Each scene shows the same named points in several views. A view is turned or mirrored, shifted and resized as a whole, has a little noise and may leave points out.

Scene 1
View 1
z292: [-17  12 -15  -6   6  10  -1  -1   7   8  -8  24 -10  -3   0  -5   9   8
 -17  12  -6  -3   4  13  -6]
z298: [  8  -6  19  -9   8 -18  33   7   7   3   5 -12  45  11 -18  -2 -14  -7
   2  22 -20   2  -6  25  -6]
z245: [ 18  -3   9 -10   4 -10  25  -4   1  -5 -18   8  20  -6  -7   7  -3   3
 -17  13 -14  12 -19  30  10]
z404: [  3  -3  11   0   6   1  32  24  10   2   7 -12  10   2  -3  -7 -14 -13
   2  21 -20  -4  -8  27   0]
z31: [  8   9  27  -2  29   8  33   1   5 -23  19   1  51  -6 -11   8  33 -23
 -19  10   4  -2  11  18  -3]
z235: [-18   4   2  -5  13   8  22  21   5  23  12  -5  -8  10  -3 -18 -17  -5
   6  21 -19 -12   4  23 -17]
z100: [-11   6   1  -6  13   9  19  11   4  10   4   3  -1   2  -2 -10  -3  -4
  -5  15 -13  -7   2  21  -8]
z873: [-22   6 -18 -13  -2  -7  -3  -4   6  24 -11  19  -5  11  -9 -12 -14  18
  -7  17 -18  -2   0  15 -14]
z299: [  6   1  12   0  11   9  31  19   5  -2   4  -2   1  -7   3  -3  -2 -10
  -8  15 -14  -1  -8  28   4]
z420: [  9  -3   2  -7  -4 -16  18   2  11  -2 -13   3  27   4 -10   1 -11   2
  -9  18 -20   6 -14  23   4]
z212: [-35  19  -8 -11  23  22   7   4  -1  24  12  16 -19   4   0 -18   9   3
  -7  12  -4 -15  20  13 -25]
z129: [-14   5  -1 -18   7 -11  12  -6  -1  22  -3   8  13  13 -16  -9 -13  13
  -3  18 -17  -1   1  20 -17]
z710: [-33  10 -18  -4   2   4  -4  12  12  24   9  10  -5  15  -5 -19 -11   4
   3  21 -15 -15  13  10 -21]
z945: [ -9   0   0  -7   4  -5  18  11   6  18   1  -2   3  10  -7 -12 -19   2
   2  21 -20  -5  -3  22 -10]
z583: [ -9  10  -3  -2  12  17  11   7   7  -2   0  14  -5  -8   4  -3  15  -3
 -17  11  -4  -4   4  17  -1]
z428: [-11  10  -7  -7  12  16  10   5   2   6  -4  16 -14  -7   3  -5   8   2
 -16  10  -6  -4   1  20  -5]
View 2
z420: [  5  14 -19   9  -3 -12 -11   2 -12   2  -1  -9 -13   0   4  -5 -11   4
   5   2   3   2  30  -8  -6]
z428: [ -8   4   7 -10  21   2  -5   2   9   1 -17 -10  -8  -2   9 -15   6  -1
   4   9  17  -3  15   8  -2]
z404: [  5  16 -13   6  16  -6  -2  -4  -3 -16  -3  -8  -4  14  -2   3  -1  -8
   8 -10  -4   4  14  -8   3]
z245: [ -5  20 -25  10   9  -8 -14   5 -11  -2  -3 -17 -28   4   4 -21  -9   3
  -1   2  13  10  35  -8   0]
z873: [  8  -6  -1  -9  -3  -8  -6   6   8  12 -10  -3   4  -6  20   7  -3   9
   9  17  17 -15  14   3 -11]
z100: [-1  7  0 -4 15 -3 -4 -2  6 -8 -9 -8 -1  4  5 -3  7 -2 10  1  6 -3 11  2
  1]
z945: [  8   4 -10  -2   4  -9  -4   0   4  -7  -4  -5   3   7  10   9  -1   1
  11   2   5  -7  12  -3  -1]
z583: [ -9   9  10  -9  22   2  -4  -2   4   1 -16  -9  -8  -3   1 -19   5  -4
   6   5  11  -1  17   7  -2]
z31: [-19  29   4  15   4   0 -12 -10 -19 -17  -4 -18 -12  -8 -25 -39  24   0
  16 -12 -12  13  26   5   9]
z129: [  6   1  -9   1 -10 -11  -9   4   1  -1  -1  -9   3  -3  14   5   7  12
  14  10   9 -10  15   1  -1]
z298: [  7  19 -22  18 -10 -13 -11  -2 -17 -15   7 -10  -5   6  -5   0   4   4
  15  -9 -10   5  23 -10   5]
z235: [  8   4  -1  -3  17  -6   2  -4  10 -19  -5  -5  12  14   6  17   9  -6
  15  -6  -2  -8  -1  -1   4]
z299: [ -3  17 -10   2  25  -3  -4  -2  -1 -13  -6 -12 -12  11   0 -10   2  -7
   5  -6   4   6  18  -3   4]
z212: [ -5  -5  20 -15  17   1   1  -3  19  -6 -15  -7  11  -3   8  -1  20   0
  14   8  12 -14   0  14   0]
z292: [ -5  -1  11 -14  13   0  -5   2   9  11 -19  -6  -4  -7  11 -13   2   2
   6  15  17  -8  16   9  -9]
View 3
z710: [  9  -4  -4  -4   5  12 -12  15  -7 -19   5  35 -11  14   6  20  15  11
  -5   7 -19 -13 -14  -9  34]
z31: [ 21  10  24 -36  12 -11   7  34   0  27   4   2  37 -14   9  23 -23 -31
 -43   3 -15  20  -4 -13 -41]
z298: [  5  11  18 -14  31   2   4   3  17   9   2 -19  10  35   9  21  15 -24
 -40  12  -9   9  -8  -6 -20]
z245: [ -9  28   1 -13  13  -4  15 -10  22  27  -5 -15 -22   9  11  16 -10 -18
 -33  -3  -8   5  -6 -21 -21]
z420: [ -5  24   0  -8  25   4   7  -6  18  21  -5  -4 -18  21  11  22   5 -21
 -32   3  -7   7 -11 -15  -9]
z100: [  4   0   3  -9   2   6   3  13   1  -5   4  14  -1  13   7  15   0   4
 -17   2 -17  -6  -5 -11   7]
z945: [ -2   4   3  -3   9   8   3   0   9  -8   3   3  -8  30   7  12  11   3
 -19   6 -15  -7  -6  -8  10]
z873: [  1  14  -7  -9   9   4 -13  -6   4  -8   2  18 -37   5  11  14  16   9
  -4   6 -13 -17 -19 -17  23]
z212: [ 12  -8   2 -14 -16   3  -4  22 -11 -20  10  31   0  -5   4   7  -5  22
  -1  -1 -22 -17  -6 -12  19]
z292: [  2  14 -10 -12  -8  -1  -1   9  -1   3   0  31 -27 -15   7  16 -12   7
  -6  -5 -16  -9 -13 -21  14]
z299: [ -7   4   3  -4  -4   4  26  10  11  11  -1   0   8  20   5  11 -20  -4
 -30  -4 -17   5   5 -11 -11]
z404: [ -6   0   7   1   7   9  21  10  11   4   0  -4  11  37   5  16  -5 -10
 -33   2 -17   5   3  -4  -5]
View 4
z428: [  1 -17  -9   5  19 -26   0   9 -14  10  -2  -2   3  -3   8 -13 -12  -8
  -5   4   2  26   6  11   2]
z212: [ -7 -17  -9 -11  25 -26 -16  15 -19  -1  -1 -11 -13 -19   8 -18 -32 -13
 -11 -11   8  28  17  13   1]
z31: [  1 -17  -8  -4   2  24  -5  19 -23  27 -36  13 -12 -17 -11  -1 -17 -14
  23  47   8   9 -16   4   9]
z299: [  9 -20  -5   8  13  -4  -2   3   2  14 -21  -1 -14  -1  14 -16   2  -5
  10   8   2  13  -9   8  12]
z292: [  0 -10 -15   5  19 -31  -4   8 -21   7   9  -3  10  -1   6 -11 -17  -6
 -12   5   9  25  12   5   3]
z100: [  2 -13  -8   0  18 -12 -13   5  -8   8  -8  -5 -11  -7  10 -16 -11  -7
   1  -3   8  16   1   4   9]
z129: [  3   0 -15  -4  18 -15 -29  -1 -17  18  10   3  -8  -5   2  -8  -9  -4
   5 -14  13  12   4 -16  20]
z298: [ 10   0 -12   0   9  17 -28  -3  -5  23 -18   6 -18  -3   2  -9   5  -2
  21   6  17  -3 -16 -20  28]
z873: [  2   3 -18   0  22 -31 -24  -1 -19   8  20  -5   6   2   8 -12 -12  -3
 -11 -15  16  16  12 -12  14]
z404: [ 12 -11  -8   9  12   4 -13  -1   9   8 -25  -4 -19   1  18 -19   6  -2
  10   3  14   1 -14  -1  20]
z235: [  2 -14  -8  -6  23 -12 -22   3   1   0 -10 -13 -26 -14  17 -22 -12  -6
  -1 -20  14  12   4   3  15]
z710: [ -2  -1 -17  -7  24 -24 -27   8 -15  -9   5 -16  -8 -11  12 -19 -25  -7
 -18 -14  27  13  15  -4  10]
z245: [ 13  -7 -11  16   8  -6  -3  -3  -8  31  -4  14   6  12   5  -4  13   0
  16  14   1  10 -13  -9  19]
z583: [  2 -17  -9   5  16 -17   2  12 -15   9  -9  -2   2  -5   7 -12 -15  -9
  -3  16   5  23   4  11   2]
z945: [  7  -5 -12   0  19 -11 -24  -1  -2   8  -1  -6 -14  -3  13 -17  -3  -2
   2 -15  14   8   0  -7  19]
View 5
z710: [-37 -41  37  14   7 -34  -6  12  -6  48  12   8  -4  -4   6  17  12  19
  21 -21   8  14  32  34  27]
z583: [ -4 -44  10   6  12 -20  15  -2  13  23  26 -11  22  -6   2 -18  27  -2
  10  -5   6  38  17  39   1]
z245: [ 12 -22 -22  16   7  -4  28   2  24 -21  30  10 -19  -3  12  -6  18  -6
  -1  12  -2   5  19   2 -24]
z292: [-29 -37  17  25  13 -22   5   9  14  27  30 -23  19   6   4  -5  30   0
  11  -1  13  33  37  34   6]
z428: [-13 -36  13  17  10 -21  10   9  14  29  20 -15  21  -4  10 -19  32   1
  12  -4   7  31  19  35  -4]
z235: [-13 -34  30   6  -1 -32  -3  19  -2  46  -8  28  -3 -18  14   0  14  25
  26 -29   5   6   1  29  15]
z100: [ -7 -37  15   9   4 -25   6   9   8  28   9  13   4 -12  10  -6  18  10
  18 -17   6  19   9  28   5]
z299: [ 18 -38   2  -2   5 -17  26   0  11  14  10  20  -4 -22  16 -23  19   7
   9  -8  -7  11  -4  28  -8]
z420: [  1 -28 -10  14   7  -9  23  -2  12 -13  30  20 -32  -1   8  13   5   3
   3   5  -5  -5  27   4  -7]
z404: [ 13 -37   7  -8   1 -18  22  -1   4  16   4  38 -22 -24  16  -7   8  15
  12 -16 -10   0  -4  22   1]
z31: [ 47 -54 -18 -31  -1  -1  23 -23  25 -33  38  30  26 -22 -26  -3  -8 -18
  25 -21  17  50 -12  13   7]
z129: [-25 -21   8  25   0 -19  -8  23  12  11  14  18 -10   4   3  26  10  11
  24 -16  21   6  23   0   6]
z212: [-28 -43  34  14   2 -33 -13  20   6  51   6  -5  35  -5  -1  -3  26  12
  31 -29  25  38  11  39  20]
z873: [-45 -25  19  38   8 -27  -8  23   9  31  21  -6  -9  12   9  22  21  12
  15  -5  14   7  45  15   9]
z945: [-16 -27  16  16   1 -24   4  17   3  27   6  25 -20 -10  14  11  13  19
  17 -16   4  -2  15  16   7]

In a view up to two points have been moved. Name them for each view, in the order of its rows, or write -.
view 1 => z212
view 2 => z245, z235
view 3 => z100
view 4 => z404
view 5 => z710
